Each scene shows the same named points in several views. A view is turned or mirrored, shifted and resized as a whole, has a little noise and may leave points out.

Scene 1
View 1
z_832: [4,-7,3,-4,-14,-17,-4,7,-4,-6,4,-8,4]
z_800: [7,-7,3,-6,4,-10,4,-1,-5,14,3,-4,11]
z_615: [9,-3,-1,-6,-2,-9,4,2,0,9,1,-3,7]
z_824: [13,-3,-3,-4,-12,-8,-4,9,6,-10,4,3,-1]
z_99: [13,-1,-4,-9,8,1,11,-4,4,21,1,4,10]
z_110: [10,-4,-2,-6,-5,-8,0,4,2,2,3,0,4]
z_600: [10,-3,-1,-5,-4,-9,2,2,2,6,2,-1,5]
z_693: [9,-5,0,-7,4,-7,5,-1,-2,14,2,-1,10]
z_763: [4,-9,5,-6,3,-10,1,0,-6,10,4,-5,12]
z_983: [8,-4,0,-5,-3,-10,3,2,-1,7,2,-3,6]
z_560: [8,-4,1,-7,8,-6,8,-4,-3,22,1,-3,13]
z_940: [9,-8,0,-6,1,-5,-3,3,1,1,7,4,6]
z_81: [9,-12,3,-7,9,-5,-5,0,0,3,9,6,9]
z_189: [16,3,-8,-7,1,0,12,-1,8,18,-3,3,5]
View 2
z_560: [-7,1,5,7,-1,7,3,1,3,-3,4,0,1]
z_99: [-1,11,6,17,0,2,1,1,2,3,-1,-6,1]
z_832: [-7,-13,-3,-6,-8,10,-7,14,-2,-5,13,4,14]
z_615: [-4,-1,2,6,-3,6,-4,8,0,-1,7,-1,8]
z_110: [-1,-2,-2,2,-5,4,-5,9,-4,0,7,-1,12]
z_81: [0,-3,-3,-4,-3,-1,4,-1,-6,-1,-3,-3,5]
z_600: [-3,-1,0,4,-4,5,-5,9,-1,1,7,-2,10]
z_983: [-4,-3,1,4,-4,7,-3,8,-1,-2,7,0,8]
z_189: [-1,12,5,19,-1,3,-6,7,1,5,4,-7,6]
z_824: [3,-6,-8,-3,-8,1,-12,16,-8,3,9,-3,19]
z_940: [-1,-3,-3,-2,-6,1,-1,4,-6,0,3,-3,9]
z_693: [-5,1,4,8,-2,6,1,3,1,-1,3,-1,4]
View 3
z_824: [8,-3,-9,12,-9,8,-4,11,0,1,5,-3,-11]
z_940: [1,0,2,6,-7,-2,1,11,-3,1,0,2,-8]
z_832: [5,1,-4,-3,-14,8,-1,10,-3,6,6,-8,-16]
z_800: [-7,3,7,-5,-11,-1,4,6,-6,2,-3,-1,-2]
z_693: [-6,2,5,-1,-11,0,4,5,-5,-1,-3,0,2]
z_81: [-2,1,6,6,-6,-6,3,14,-4,0,-3,5,-8]
z_110: [1,0,-2,5,-10,5,-1,9,-3,1,1,-1,-5]
z_763: [-6,3,6,-7,-11,-1,5,7,-5,3,-1,-1,-6]
z_983: [-2,1,1,-1,-12,4,2,7,-4,1,1,-2,-3]
z_99: [-10,0,6,5,-8,0,5,1,-4,-6,-6,4,12]
z_615: [-2,1,0,1,-12,5,1,4,-3,1,0,-3,-1]
z_600: [1,-1,-2,8,-9,4,-1,8,-2,-2,0,0,-2]
z_189: [-6,-1,1,9,-10,6,2,0,-2,-6,-4,2,14]
View 4
z_824: [-4,-5,3,14,-6,0,7,-9,7,-4,-2,-2,-12]
z_800: [6,0,-1,-3,4,10,4,0,7,1,1,5,7]
z_832: [3,-2,1,7,1,6,4,-17,8,-4,4,8,-10]
z_81: [6,7,2,3,0,7,8,-1,3,0,-10,0,2]
z_99: [-2,-5,-2,-1,1,7,4,14,6,2,-1,-2,13]
z_983: [1,-2,1,2,1,6,4,-4,7,-1,2,4,1]
z_110: [0,-3,1,6,-1,4,5,-3,7,-1,0,1,-3]
z_763: [7,2,-1,-3,4,10,4,-3,6,0,0,7,4]
z_189: [-6,-11,-1,2,0,5,4,13,9,0,3,-3,8]
z_560: [5,0,-1,-4,4,9,4,3,6,1,1,5,9]
z_615: [0,-5,-1,2,2,6,4,-1,8,-1,3,3,1]

In a view up to two points have been moved. Name them for each view, in the order of its rows, or write none.
view 1 -> z_560
view 2 -> none
view 3 -> z_600
view 4 -> none
